Points, in no order, along strands that fork and pass close to each other.
Points whose rows are less than 7.18 apart are linked; no others are. Some points are linked to none.
(193): [ 2.43  0.75 -3.45 -1.49  2.26  3.73  2.21  0.66  3.05 -0.62  1.67  2.79
  3.67  7.50  1.58  2.03  2.15 -0.89  1.90 -1.98  1.21]
(1244): [-0.08  1.69 -1.23 -1.59  3.76 -2.90 -4.18 -0.82  0.63  2.26  2.74  2.69
  0.28 -1.94  0.44 -1.61  4.96 -1.15  6.69 -0.27  0.09]
(226): [ 1.51  2.08 -0.67  1.17 -3.09 -3.50 -2.71 -1.15 -0.27  2.62  0.21 -0.50
 -0.34 -0.86  0.12 -1.89 -1.40 -4.27  1.99  3.29  0.24]
(1113): [-3.99  2.10 -0.55  0.30 -1.06 -1.75  0.00  1.10 -0.88  0.46  4.10 -1.08
 -2.27 -0.88  2.68  3.21 -2.29 -2.62 -1.77  2.84 -1.20]
(1410): [ 1.00  1.99  0.41 -1.59 -1.66 -0.17  0.88  4.91 -0.93 -2.44  4.86  0.20
  0.09 -0.01  0.21  1.36 -2.05 -1.51 -0.03 -1.13 -0.94]
(1248): [-2.00  3.02 -0.56  1.59 -2.34 -2.34  0.22 -3.87 -1.17  4.46 -2.43 -1.99
 -0.06  0.17  2.54 -1.65 -1.95 -3.71 -2.81  3.39  0.49]
(768): [ 3.55  1.75 -1.09  1.48 -4.82  1.12  1.86  0.20  0.04  2.00 -5.71  0.13
 -0.40 -2.12 -0.64 -2.47 -4.30  1.06 -0.94 -0.93  1.18]
(1228): [ 0.48  1.01  1.89 -1.55 -4.37  0.23  0.17  2.04 -1.82 -1.01  1.24  0.78
 -1.26 -1.32  2.79  2.78 -2.31  1.61 -0.51  0.30  0.20]
(975): [ 0.11 -1.04 -0.33  0.96 -3.62  2.95  0.60  2.36 -1.39  0.43 -1.69 -1.52
 -3.36  1.36  1.82 -1.28 -3.62 -0.22 -4.36  1.58  1.81]
(1273): [-5.74 -0.64 -0.90  2.45  4.86  1.90 -0.69 -0.33  3.46  3.94  0.55 -3.62
 -4.24 -1.01  1.98 -0.34  1.20 -3.54  1.30  1.23 -5.56]
(410): [ 5.44  3.34 -0.79  1.26 -1.35  1.01  2.81  0.35  0.13  2.56 -5.80 -0.25
 -2.64 -1.00 -0.20 -1.55 -2.33  0.17 -0.25 -2.75  1.32]
(1017): [ 1.48 -3.34  1.84 -3.32 -0.14  1.82  0.18 -2.63 -0.60 -0.36 -0.54 -1.03
  2.69 -0.65 -2.12 -1.85 -1.56  2.51  0.54 -1.82  0.90]
(1196): [-1.50 -4.58 -1.94  1.81 -2.77  0.90 -0.04  2.71 -3.40  1.25 -2.46 -1.57
 -2.51  3.09 -2.13 -0.46 -4.36  0.15 -2.77  3.04 -0.33]
(1139): [-2.43  2.03 -2.36 -2.07  2.29 -2.10 -3.79  2.40  0.93  1.42  4.48  4.87
  1.28 -0.58  0.89 -1.42  4.36 -1.08  7.04 -2.12  0.34]
(863): [-1.23  0.27 -1.50  2.85  2.27 -4.65 -0.65 -3.28  2.04 -0.06  2.25 -2.92
  0.94 -2.99 -1.83 -1.09  0.36 -3.30 -0.40 -0.74 -2.49]
(644): [ 0.31 -3.95 -0.53 -1.11 -0.31  2.27  2.25 -2.39  1.26 -2.96  0.82  1.72
  3.10  2.67  2.82  1.40  2.96  1.26 -0.75 -4.28  1.87]
(583): [-0.55  0.86  0.91 -2.00  0.66  1.19  2.07  3.68 -0.66 -3.62  4.13 -0.32
  1.10 -0.44  1.79  1.07 -1.37  1.82 -0.94 -2.42 -1.34]
(1081): [-0.83  1.79  0.72  0.69 -1.24 -3.16 -0.80 -3.32 -3.15  1.97 -0.66 -0.68
 -1.51 -1.18  0.68  3.57 -1.67 -2.06 -2.22  1.78 -0.20]
(217): [ 0.18 -0.57 -1.01  0.90  3.07 -2.66 -3.99 -0.90 -1.38 -0.16  0.72  1.81
  0.77 -0.97 -1.55 -1.93  4.92 -0.55  6.65  2.10  1.21]
(1211): [ 0.83  0.01 -0.28 -0.28 -2.90  0.28  1.54  0.88 -0.54 -2.74 -0.56  4.16
  2.05  3.34  3.95  1.76  3.85  1.94  5.01 -0.97  2.84]
(152): [-7.57 -3.35 -0.39  0.90  3.19  2.51 -0.97  3.56  2.99  0.48  2.93  1.06
 -0.71 -2.41  0.29  1.86  2.67  3.49  1.07 -3.24 -2.82]
(19): [ 4.55 -0.79 -2.24  2.05 -0.60 -2.01 -1.60  2.29 -0.54 -3.20  0.80 -1.30
 -0.20 -0.07 -4.10 -3.46 -0.28 -3.65  1.51  1.58 -1.75]
(589): [ 1.28  1.83 -0.74 -3.11  3.14  2.61  2.61  1.32  3.05 -1.57  2.24  1.96
  3.94  4.53  2.91  2.04  1.56  1.43  0.41 -1.45  1.46]
(177): [-4.29 -4.39  0.75  4.53 -3.08  0.85 -0.59  1.64  2.61  1.02 -0.16 -3.87
 -3.24 -1.13  2.34 -1.19 -2.28  0.37 -1.15  4.65 -0.68]
(403): [ 0.07 -2.00 -0.37  0.20 -1.31 -3.14 -1.01 -3.71 -1.98  0.05 -1.12 -0.38
  3.09 -2.11 -3.38  0.13 -1.07  0.92 -0.35 -0.21 -0.28]
(1393): [-1.86  0.98 -2.50  1.56 -4.68 -2.07 -1.09 -1.12 -1.80  4.52 -2.66  0.06
  1.08 -0.50 -0.26 -1.73 -2.80 -1.88 -3.71  3.01  1.06]
(281): [-0.71 -0.81  1.93 -1.59 -2.69  3.17  1.12  2.41 -2.17 -1.18  0.30 -0.73
 -3.48  0.39  1.38  2.43 -3.59  1.40 -2.97  1.35  0.26]
(815): [-2.90 -2.70  0.80  1.10 -3.28  2.04 -0.84  1.75  2.18 -0.03  1.50 -3.77
 -1.74 -2.88  2.24 -3.22 -3.73 -0.22 -1.77  1.93 -0.42]
(1390): [ 2.05  1.39 -0.59 -1.46  0.09 -1.78 -1.73  3.86 -1.63 -1.21  5.40  0.89
 -0.34 -0.62 -1.64  0.62  0.81 -2.43  2.75 -1.81 -1.39]
(828): [ 2.63  1.20  2.67  1.23  0.86  0.20  2.80 -1.36  2.03 -2.91 -3.20  0.55
  0.48 -0.84  2.00 -0.02  0.40  2.80 -1.79 -2.50  1.45]
(977): [-1.03 -3.80  0.88 -3.07  1.08  1.80 -1.21 -0.01 -0.44 -0.10  2.82 -1.04
  0.33 -1.82 -1.62 -0.47 -0.79  2.22  0.07 -2.51 -1.08]
(1162): [-1.29  1.27 -2.59 -0.72  0.04 -0.36 -0.65 -3.51 -0.01  4.03  0.67 -3.47
  1.03  0.32  0.39 -4.07 -1.45 -6.21 -0.49  1.70 -2.08]
(190): [ 3.45  2.63  0.78 -0.71  0.19  2.48  1.12 -1.33  1.65  1.44 -4.37 -0.40
 -0.63  0.24 -2.18  0.22 -4.36  1.66 -3.55  0.17  1.12]
(1281): [ 5.59  0.44  0.27 -3.44  3.74  2.36 -0.70 -1.57  2.12  0.89 -0.60 -0.82
  3.02  2.09 -3.24 -1.39 -3.02  1.04 -1.33  0.25 -0.34]
(795): [-1.66 -2.67  1.62 -0.79 -0.86  1.93 -0.55  0.58  0.81 -0.72  3.02 -2.90
 -1.82 -2.44  0.87 -0.31 -2.77  2.36 -0.10 -0.14 -0.71]
(1163): [ 5.52  0.68  1.10 -1.19  2.23  1.58 -0.01 -1.47  0.55 -1.33 -4.51  0.79
  1.88  2.43 -1.27 -1.37  1.14  2.93  2.18  0.45  1.58]
(304): [ 5.23  3.32  0.65  0.53  2.52  1.44  0.13 -1.33  1.28  0.66 -6.97  2.55
 -1.02  1.85 -2.32 -0.28  2.17  2.52  1.50  1.26  3.03]
(794): [ 0.94  1.88  1.85 -0.89 -1.61 -3.94 -1.58 -3.16 -2.06  0.91 -0.56  1.76
  0.07 -1.36  0.85  3.55 -0.04 -0.42  1.01  0.48  1.15]
(445): [ 2.33  1.87 -0.53  2.46 -0.15 -3.21 -2.74 -0.31 -2.75 -0.71 -0.94  0.06
 -1.54 -1.19 -1.56 -0.81  1.87 -1.62  4.29  4.69  0.30]
(1401): [-0.44  3.55 -1.76 -1.90  2.44 -3.35 -2.31  3.03 -0.57  0.64  4.72  2.62
  0.07  0.27 -1.49  1.32  2.22 -4.01  2.83 -2.74 -2.59]
(350): [-2.28 -1.28 -0.30 -0.64  0.87 -1.68 -1.88 -5.10 -1.46  2.68  0.05 -2.49
  1.94 -2.57 -1.84 -0.12 -1.67  0.10  1.29  1.29 -2.41]
(1202): [ 3.85  0.18  1.82 -2.29  0.21  1.57 -0.50  0.97 -0.73 -3.17  1.19 -0.12
  0.44  0.57 -0.51 -0.96 -1.22  0.19 -0.66 -1.22 -0.20]
(1130): [ 5.85  4.96  1.42  0.97  3.24  3.09  0.00  2.65  0.16  0.10 -3.14  2.84
 -2.83  4.73 -3.00  2.19  3.69  1.18 -0.16  2.28 -0.21]
(1216): [-4.44 -0.85 -1.51  1.11 -1.25 -0.58 -1.65 -1.14  3.40  3.77  3.18 -4.16
 -0.51 -2.04  1.39 -3.75 -1.37 -3.19 -1.08  3.96 -1.07]
(929): [ 0.31 -2.51 -1.08  0.71 -1.53  3.51  2.83  0.96 -2.63  0.58 -5.16 -1.55
 -2.21  2.62 -2.63 -0.95 -4.83  0.92 -3.55  0.85 -0.31]
(1386): [ 0.08  2.66 -0.78  0.42 -3.43 -3.11 -1.37  1.10 -0.34  1.82  1.09 -0.56
 -0.41  1.28  1.20 -0.77  0.54 -6.68 -4.03  3.06  1.39]
(1126): [-4.85 -5.90  2.09  0.72  2.49  1.64  1.71  1.53  0.45 -1.94  0.63 -0.38
 -2.10  1.95  0.74  3.71  1.79  3.85  1.31 -0.67 -0.74]
(25): [-2.51 -1.55  3.29 -1.50 -2.57  0.17  1.50 -1.48 -2.59 -0.66 -3.49  0.50
 -2.16 -1.60 -0.54  3.28  0.07  3.27 -1.53 -1.51  2.96]
(763): [ 4.11  1.10  3.48 -3.07 -2.61  3.47  1.25  0.63 -1.96 -0.02 -2.04  0.96
 -1.17  1.77 -2.42  2.58 -1.72  0.50 -1.84 -1.36  0.85]
(400): [ 5.16  4.97  1.63 -1.47  2.37  1.20  1.17  0.20  2.13  2.51 -4.32  3.56
 -1.92  1.96 -1.17  2.97  1.10  1.81  0.62 -0.50  3.17]
(531): [ 1.91 -1.60 -1.55  0.32  2.65 -3.35 -4.37  0.36 -0.54  0.47  2.48  1.82
  1.14 -1.47 -3.92 -1.63  3.02 -2.24  3.18 -2.91 -0.31]
(63): [ 6.87  3.21  2.34 -1.50 -2.09  3.47 -0.07  1.13 -0.12  1.80 -2.98  1.42
 -2.15  3.44 -3.26  1.51 -1.83 -0.49 -1.36  0.15 -0.38]
(871): [-2.01  0.56 -2.67 -0.25  0.01 -2.05 -2.18 -1.64  3.72  3.94  2.67 -3.64
  1.11 -0.79  0.72 -5.44 -1.04 -6.33 -0.04  2.84 -0.20]
(590): [-3.65 -1.65 -3.32  2.42 -4.32 -1.05  1.78  3.67 -1.06  3.19 -4.29  0.78
  1.44 -0.80  0.04 -4.79 -1.72  0.28 -5.70  1.27  2.21]
(1142): [-0.21 -2.75  1.51 -1.69 -2.13  1.60  1.30 -1.85 -1.80  0.17 -2.17 -0.98
  0.86 -1.22 -3.07 -0.48 -3.65  3.90 -0.26  0.26  0.06]
(59): [-2.74  2.83 -1.29  0.33 -2.03 -2.89  0.27  0.46 -0.95  1.25  3.66 -1.47
 -1.50  1.42  3.10  1.37 -0.88 -6.46 -3.65  3.12 -0.84]
(390): [-6.09 -1.88 -1.36  3.11  4.94 -0.48 -1.75 -3.03  1.83  2.99  1.24 -3.49
 -1.63 -3.04  0.23 -0.18 -0.33 -1.97 -0.60  0.10 -4.84]
(211): [ 0.99 -0.66 -1.98  0.03 -1.52 -2.44 -2.89  0.33 -1.56  0.50  3.77 -1.49
 -0.48 -0.74 -2.34 -0.17 -1.34 -4.78 -1.83 -0.14 -1.51]
(598): [-0.38  1.98  1.54 -2.88 -0.74  0.87  1.05  4.05 -0.52 -2.45  2.72  1.50
  3.62  1.43  1.36  1.96  0.36  2.84  1.39 -2.50 -0.11]
(101): [-2.53  0.37 -2.41 -1.10  0.18 -1.11 -2.14  2.53  1.73 -0.07  4.05  4.98
  2.67  0.16  1.81 -0.65  3.38  0.19  4.26 -4.41  0.39]
(1087): [ 1.90  1.80  1.54 -1.08 -1.86  1.85  3.63  0.04  0.77 -2.13 -2.53  4.56
  0.49  3.62  3.68  1.63  3.02  3.10  2.04 -2.32  4.04]
(1302): [ 0.66  1.40  2.37 -4.15  1.65  3.64  3.80 -0.89 -1.20 -0.34 -3.49  2.68
 -1.57  2.78 -1.55  4.56 -0.40  1.56 -3.97 -2.42  3.62]
(1404): [ 2.12  2.17 -0.07 -0.55  0.71  1.73  1.42  3.61 -0.87 -3.63 -0.19  3.15
  1.63  4.39  2.28  0.79  4.22  2.23  4.06  0.20  2.06]
(108): [-0.30  0.27 -0.80  1.75 -5.60 -0.39  0.17  2.04 -0.27  1.39 -1.35 -1.21
 -2.35 -0.67  1.57 -1.99 -1.90 -2.24 -4.62  1.14  2.59]
(184): [-4.07  0.25 -3.53  2.01 -2.93 -3.10  1.33  0.61 -0.71  3.88 -3.29  0.53
  3.28 -0.77 -0.14 -3.85 -1.08 -2.05 -5.41  3.84  1.71]
(459): [-6.05 -3.48 -0.33  3.38 -0.84  0.41 -1.89 -0.05  3.76  3.04  2.20 -4.76
 -2.16 -1.82  1.29 -1.31 -2.18 -1.73  0.32  4.03 -1.91]
(1070): [ 5.46  3.45  0.41 -1.05  4.48  1.60 -1.00  2.58  1.77 -1.33 -0.09  2.55
 -0.48  4.56 -1.49  1.36  2.62  0.74  0.91  3.02 -0.10]
(1058): [-2.12  1.42 -1.91 -1.09  1.66 -2.06 -2.33  2.48  3.27  0.10  5.51  0.91
 -1.91 -4.21 -0.75 -2.11  1.04 -3.12  2.04 -2.78 -1.73]
(911): [ 5.86  4.32  1.09  1.90  0.95  3.64 -0.08  4.10 -1.17 -1.02 -2.59  1.18
 -4.76  2.29 -1.82  0.32  2.29  0.81  1.37  3.65 -0.16]
(1271): [-4.05 -5.73 -2.03 -0.46  0.63  3.84  1.29 -2.04  1.89 -0.88  1.77  1.66
  1.92  1.62  2.70  0.99  2.87  2.37 -0.87 -4.84  0.43]
(946): [ 0.11 -2.25  2.28 -2.24  3.61  3.77  1.07 -0.20  2.49 -2.25  1.91 -0.94
  1.27  0.57  1.76  0.17  0.20  2.96 -1.24 -2.47  0.28]
(873): [-0.69  3.46  0.66 -2.17  1.12 -2.75 -2.38 -1.67  0.91  2.04  4.24  0.18
  0.83 -2.39  1.50  1.45  0.47 -1.35  4.41  0.52 -1.13]
(273): [-1.19  0.66  1.41  0.98 -0.86 -3.35  0.74 -0.16  0.30 -3.11  2.51 -0.23
 -0.77 -3.75  2.26  2.09  0.04 -0.48 -1.46  0.22 -1.25]
(595): [ 3.07  0.09 -3.60  3.56 -1.61 -1.46 -1.07  2.64 -0.80 -3.18 -1.30 -2.18
 -1.76 -0.46 -3.71 -5.50  1.00 -2.36  3.48  4.99 -0.11]
(1233): [-1.31  1.37  0.91 -2.91 -1.58 -1.96 -0.68  1.43 -2.05 -1.23  4.11  2.36
  2.56 -0.28  1.24  3.36  0.62  1.48  2.00 -1.58  0.52]
(853): [ 0.99 -1.92  1.41  0.08  1.46  1.09  3.00 -3.68  2.22 -3.44 -2.14  1.12
  2.63  1.98  1.90 -0.01  2.00  2.18 -2.33 -2.66  2.32]
(804): [ 5.23  4.44 -0.76 -0.04  0.88  1.45  2.48 -0.84  2.34  4.53 -5.47  0.33
 -1.22 -0.21 -1.97  0.76 -2.62  1.61 -2.13 -1.43  2.69]
(475): [ 4.50 -0.02 -2.01  0.59 -2.79  1.78  0.79  0.95 -1.26 -0.34 -2.66 -0.69
  2.70  1.92 -5.64 -3.85 -3.55 -0.78 -1.25  0.53 -2.82]
(802): [ 2.66 -0.63  0.53  0.64  1.47 -1.11 -0.17  2.06  2.98 -3.86  3.46 -0.63
  0.70 -2.40  0.47 -2.90  1.24 -0.23  1.76 -3.01 -0.94]
(420): [ 3.14  4.85  1.09 -0.36  2.14  1.24  2.45  4.31  0.80 -3.63 -1.12  2.94
  1.55  2.06  3.29  1.20  1.56  2.58  2.33  0.25  1.16]
(416): [-5.62 -5.73  0.11  1.75  4.26 -1.40 -0.85 -1.63  0.31  0.85  1.86 -0.64
 -0.68 -0.98 -0.56  3.03  2.79  0.93 -0.01 -1.59 -2.41]
(780): [ 3.67  2.71  3.49 -3.96 -0.76  3.20  1.99 -0.91 -0.23  0.93 -3.84  3.03
 -0.68  3.67 -3.05  3.65  1.84  0.31 -1.70 -2.41  2.90]
(623): [-1.67  3.12  3.05 -0.38 -3.13 -1.91  1.50  2.18 -1.64 -1.54  1.63  2.84
  1.02 -1.23  3.12  3.81  0.38  3.14  0.28 -0.98  1.07]
(236): [ 6.77  2.95  1.77  0.28 -2.25  2.39 -0.35  2.78 -1.14 -0.59 -3.67  0.67
 -3.37  1.66 -1.70 -0.48  0.31  0.22  0.95  0.76  0.38]
(904): [-5.01  0.26  0.67  3.49 -2.41 -1.19  1.19  1.29  0.10  0.55  1.55 -1.68
 -4.04 -0.54  4.08  2.20 -2.14 -1.53 -3.35  3.03  0.35]
(835): [ 3.03  1.61  1.00  1.09 -2.33 -3.32 -1.58  1.46 -1.62 -1.80  0.83  0.52
 -1.87 -1.49  0.08  0.37 -0.37 -0.81  2.38  1.44  0.17]
(1094): [ 2.79  4.36  2.16 -0.22  0.78  0.48  2.02  3.96  1.63 -4.26  1.44  0.38
  0.29 -0.69  2.42 -1.05  0.14  0.98  2.04 -0.18 -0.26]
(406): [-2.84 -1.81 -1.15 -0.04  0.40 -0.16 -0.75 -0.22  2.31 -1.11  3.78  3.01
  3.45 -0.72  3.23  0.58  3.71  1.24  2.10 -4.68  0.46]
(1048): [ 2.16  1.12 -1.88  3.18 -3.85 -3.08 -2.23  1.53  0.43 -0.11 -1.07 -1.52
 -1.34 -0.33 -0.76 -4.47 -0.01 -3.62  2.42  4.73  1.28]
(539): [ 5.12 -1.22 -1.44  2.49  1.18 -1.49 -0.60  1.29 -1.08 -3.26 -1.84 -0.96
  1.69 -0.10 -5.38 -4.68  0.66 -0.45  2.83  0.14 -2.11]
(364): [-1.38 -0.48  2.16 -1.86  2.08  4.11  3.21 -0.51  1.96 -1.92 -0.79  0.12
  0.81  1.71  2.05  2.86  0.30  4.24 -2.77 -1.14  1.17]
(881): [-3.49  0.62  0.16 -0.92  3.48 -1.25 -2.28 -5.44  1.04  3.87  0.29 -2.86
  1.81 -3.59 -0.39 -1.03  0.87 -1.19  1.69 -1.45 -2.85]
(1235): [-3.00 -1.86 -2.25  4.25 -0.13 -3.23 -0.09 -3.13  1.29 -0.25  0.96 -3.53
  1.56 -3.63 -1.29 -1.57 -2.25 -1.75 -1.64  1.14 -2.72]
(324): [ 6.20  0.29 -0.25 -1.01  0.82  1.86  0.77 -0.69  0.32 -1.15 -2.75 -0.99
  2.22  0.70 -4.18 -2.24 -3.22  0.62 -0.34  0.02 -1.87]
(361): [-0.10 -0.60 -0.37 -0.44 -3.73  2.36  2.85 -1.74 -0.72  1.62 -5.71 -0.76
 -0.64 -1.69 -2.04 -1.40 -5.38  3.40 -1.51  0.22  0.94]
(79): [-2.88  1.66 -1.77 -1.25  2.90 -2.60 -1.87  0.31 -1.28  1.16  4.78  2.01
  1.54 -0.27 -0.50  2.96  2.21 -1.73 -0.09 -3.01 -1.99]
(630): [-5.56  0.05 -0.74 -1.26  5.20 -0.86 -0.96 -2.75 -0.58  2.46  2.97  0.17
  0.33 -1.42  0.81  2.67  2.02 -1.47 -0.55 -2.88 -3.20]
(510): [-4.30 -2.78  0.87  2.06  2.35 -2.45 -0.72 -2.26 -1.89  2.14  0.63 -2.50
 -2.74 -0.18  0.41  2.51 -2.19  0.04  0.21  2.59 -2.55]
(1246): [-5.84  0.47 -0.59  0.25  2.82  3.02  1.25 -1.33  1.22  3.47  1.72 -4.65
 -3.19  0.33  4.17 -1.30  0.25 -5.04  0.37  1.72 -4.40]
(198): [ 2.60 -0.94 -2.14  0.36 -3.51  3.23  2.58  0.67 -2.01  0.64 -5.15 -0.15
  1.03  1.47 -4.41 -1.97 -4.97  0.15 -4.88  0.19 -1.29]
(1267): [ 0.93 -0.20  0.98  2.36 -3.33 -1.70  0.39 -0.58  0.76 -2.17 -1.06 -1.80
 -0.94 -3.33  0.60 -2.05 -2.82 -0.07 -1.17  0.23  0.42]
(964): [ 0.09  0.09  2.13  1.06 -0.12 -1.18  2.20 -0.41  0.95 -4.78  0.16  0.36
  1.22 -2.60  2.85  1.30  1.40  1.71 -1.93 -1.86  0.10]
(1172): [ 0.89 -1.81 -0.97  2.35  2.72 -4.81 -1.11 -2.37 -0.52 -2.33  2.15 -0.55
  1.96 -1.79 -1.86 -1.12  2.05 -1.65 -0.76 -2.46 -1.40]
(817): [-4.12 -2.43  1.16 -1.36  2.25 -2.32 -0.55 -3.94 -3.24  1.74  0.19 -0.90
 -0.55  0.31 -0.69  4.25 -0.18  0.32 -0.64  0.83 -0.46]
(606): [ 1.74 -4.27 -1.09  1.16  1.48 -1.85  0.16 -1.11 -1.05 -2.79  1.83  0.56
  2.70  0.36 -1.39 -0.92  3.20  0.03 -0.47 -4.42 -0.14]
(391): [ 1.88 -2.99 -1.36  1.76  1.60 -1.86 -2.32 -1.01 -1.21 -2.33 -0.79  0.88
  1.88 -0.03 -1.81 -2.63  4.69  1.63  4.82  0.91  1.35]
(1063): [-5.45 -2.96 -0.34  4.55  2.52 -1.89 -0.64 -3.34  1.20  1.67  0.11 -4.44
  0.21 -3.70 -1.18  0.57 -0.73  0.70 -1.17  1.09 -3.42]
(522): [ 3.82  3.35  2.56 -2.94  0.96  2.47  2.23 -0.52  2.24 -0.86 -4.26  3.66
 -0.03  2.36  2.32  1.64  1.59  2.88  1.27 -0.92  3.39]
(1415): [ 5.17 -0.22 -0.93  3.20  2.12  0.00 -0.16  1.53 -2.31 -4.98 -3.06 -0.93
 -0.01  1.10 -3.75 -3.58  2.95  1.11  1.79  2.97 -0.42]
(219): [-4.50 -4.05  0.37 -0.29  1.42  1.02  1.23 -0.55 -0.10 -2.61  2.93  0.55
  0.85  0.29  1.50  2.65  2.78  3.03 -0.06 -2.53  0.12]
(1123): [-4.30 -3.60 -1.09 -1.57  2.65  0.86 -3.73 -0.25  0.35  1.27  2.13  1.05
 -0.59 -3.01 -1.89 -1.41  1.28  2.27 -0.63 -4.14 -0.39]
(468): [ 4.97  1.73  0.46 -2.58  4.00  1.22  0.77  1.74  2.71 -1.81  1.13  1.68
  2.12  3.97 -0.06  1.06  0.83 -0.20 -0.67 -0.30 -0.26]
(356): [ 2.27  2.29 -1.60  4.13 -2.92 -2.27 -2.40  1.00 -2.54  0.10 -3.55 -0.86
 -3.15 -1.92 -0.93 -2.85  0.39 -1.78  4.36  5.57  1.47]
(497): [ 2.02  0.83  1.36 -2.94  2.99  2.35  0.67 -1.23  1.47  0.08 -0.90 -0.91
  0.24  1.45 -2.01  1.17 -3.52  2.14 -3.58  0.85  0.34]
(1270): [-2.06 -0.18  1.59 -1.66  1.28 -2.37 -2.95 -4.09  1.11  2.94  2.50  0.11
  1.93 -3.08  0.54  0.72  1.82 -0.15  3.46 -1.17 -1.01]
(600): [-4.57 -3.34  2.34 -1.20 -0.83 -1.09  0.19 -2.96 -2.68 -0.23 -0.57  0.83
 -0.59 -0.60  0.36  4.97  1.43  2.63 -0.48 -0.10  2.29]
(399): [-4.05  0.60 -0.91 -0.24  1.76  1.59  1.06 -3.83 -0.51  3.83 -0.12 -4.63
  0.01 -0.01  2.07 -3.05 -1.12 -4.01  0.10  1.22 -3.43]
(1140): [-2.63 -2.67  1.19 -0.17 -0.08 -1.31 -0.72 -2.36  0.18 -1.33  2.67  0.89
  2.74 -1.58  2.00  1.44  2.45  1.90  0.52 -2.13  1.31]
(300): [-4.15  0.81 -0.02  0.48 -0.20 -0.33 -0.09 -3.45 -0.98  4.03  0.07 -3.52
 -1.81  0.74  2.40 -0.42 -2.61 -2.70 -1.65  4.25 -1.52]
(1031): [-0.03  0.51 -2.54  2.03 -5.60 -1.03  0.67  4.77 -1.08  3.01 -3.47 -0.10
  0.64  0.14  0.02 -4.29  0.04 -2.46 -5.85  0.85  3.41]
(771): [-2.99 -0.37  0.95  3.32 -1.55 -1.49  1.81  0.86 -0.24 -2.92  0.34 -1.33
 -3.32 -3.01  2.00  2.62 -1.84 -0.18 -3.79  1.25 -0.94]
(76): [-3.29 -1.29 -0.74  2.36 -1.51 -1.41 -1.51 -2.32 -1.74  2.30 -0.50 -1.60
 -2.07 -0.63  0.30  1.44 -2.87 -0.09 -2.30  2.95  0.06]
(767): [ 1.71 -1.58  1.51 -1.12  1.85  1.01  0.86 -0.22  3.04 -2.91  1.67 -0.24
  2.93 -0.08  1.47 -2.26  1.89  1.82  0.80 -3.59 -0.28]
(1329): [ 1.82 -0.86  1.31 -0.16 -1.65 -4.10 -1.89 -2.66 -2.47 -0.72 -1.16  1.37
  2.26 -0.75 -2.06  0.86  1.66  0.97  2.33 -0.37  1.43]
(1255): [ 1.33 -1.09 -3.72  1.38 -5.42  3.05  2.71  2.78 -2.44  4.08 -5.60  0.52
 -0.25  0.72 -2.70 -1.58 -3.22 -0.16 -4.97 -0.42  0.74]
(1351): [ 1.85 -1.31 -2.31 -1.11 -0.67  2.49  2.30 -0.30  0.27 -2.65  1.64  3.27
  3.11  5.47  2.22  1.69  2.65 -0.53  1.86 -3.91  1.61]
(847): [-6.41 -4.69 -0.35 -2.63  2.11  2.63 -2.28 -0.03  0.31  2.37  3.00  2.29
 -0.29 -0.50 -0.02  1.18  2.19  3.09  1.60 -3.70  0.32]
(515): [-0.83 -0.09  4.50 -2.93 -1.56  3.52  2.28 -0.24 -0.53 -0.62 -2.90  0.27
 -2.74 -1.23  0.86  3.23 -1.61  4.23 -0.94 -0.67  1.92]
(803): [ 4.54 -2.40 -0.42 -0.32  1.24  1.15 -0.28 -0.24 -1.53 -2.98 -1.94  1.99
  1.44  2.58 -0.27 -2.34  3.69  2.40  4.18  0.31  2.04]
(1082): [ 0.35  2.90  0.39 -2.01 -0.85 -1.88 -2.50 -2.27 -0.99  3.08  2.31 -1.55
 -0.28 -0.86  1.51  0.40 -1.85 -3.68  1.65  1.93 -0.80]
(793): [ 3.26  1.48  1.23  0.46  0.42 -1.60  0.11  3.39 -0.43 -4.42  1.60  1.53
 -0.75 -0.19  0.65 -0.55  2.47  0.29  3.32  0.53  0.46]
(1225): [-4.12 -3.21  1.77 -1.96  2.61  4.47  3.65  1.50  0.57 -1.92 -0.05  0.12
 -0.46  3.89  2.06  3.09 -0.01  4.32 -0.38 -0.62  0.50]

Follow the links from the first point to the second, and from the first to the third. Name the last point that the two ways share.
(975); (510); (1281) | (300)
(1172); (1048); (1390) | (300)
(1130); (1386); (445) | (644)
(904); (802); (763) | (644)
(361); (515); (881) | (76)
(767); (1302); (522) | (219)
(600); (873); (497) | (76)
(815); (403); (390) | (399)

A fork is a point with three links, a tip a point with one. Leave the first point through the second and follow the links. Name the first fork or tip that comes.
(475); (324) | (977)
(420); (1404) | (219)
(1048); (226) | (76)
(1081); (794) | (1048)
(1248); (1393) | (630)
(361); (768) | (198)
(630); (79) | (300)
(780); (763) | (644)
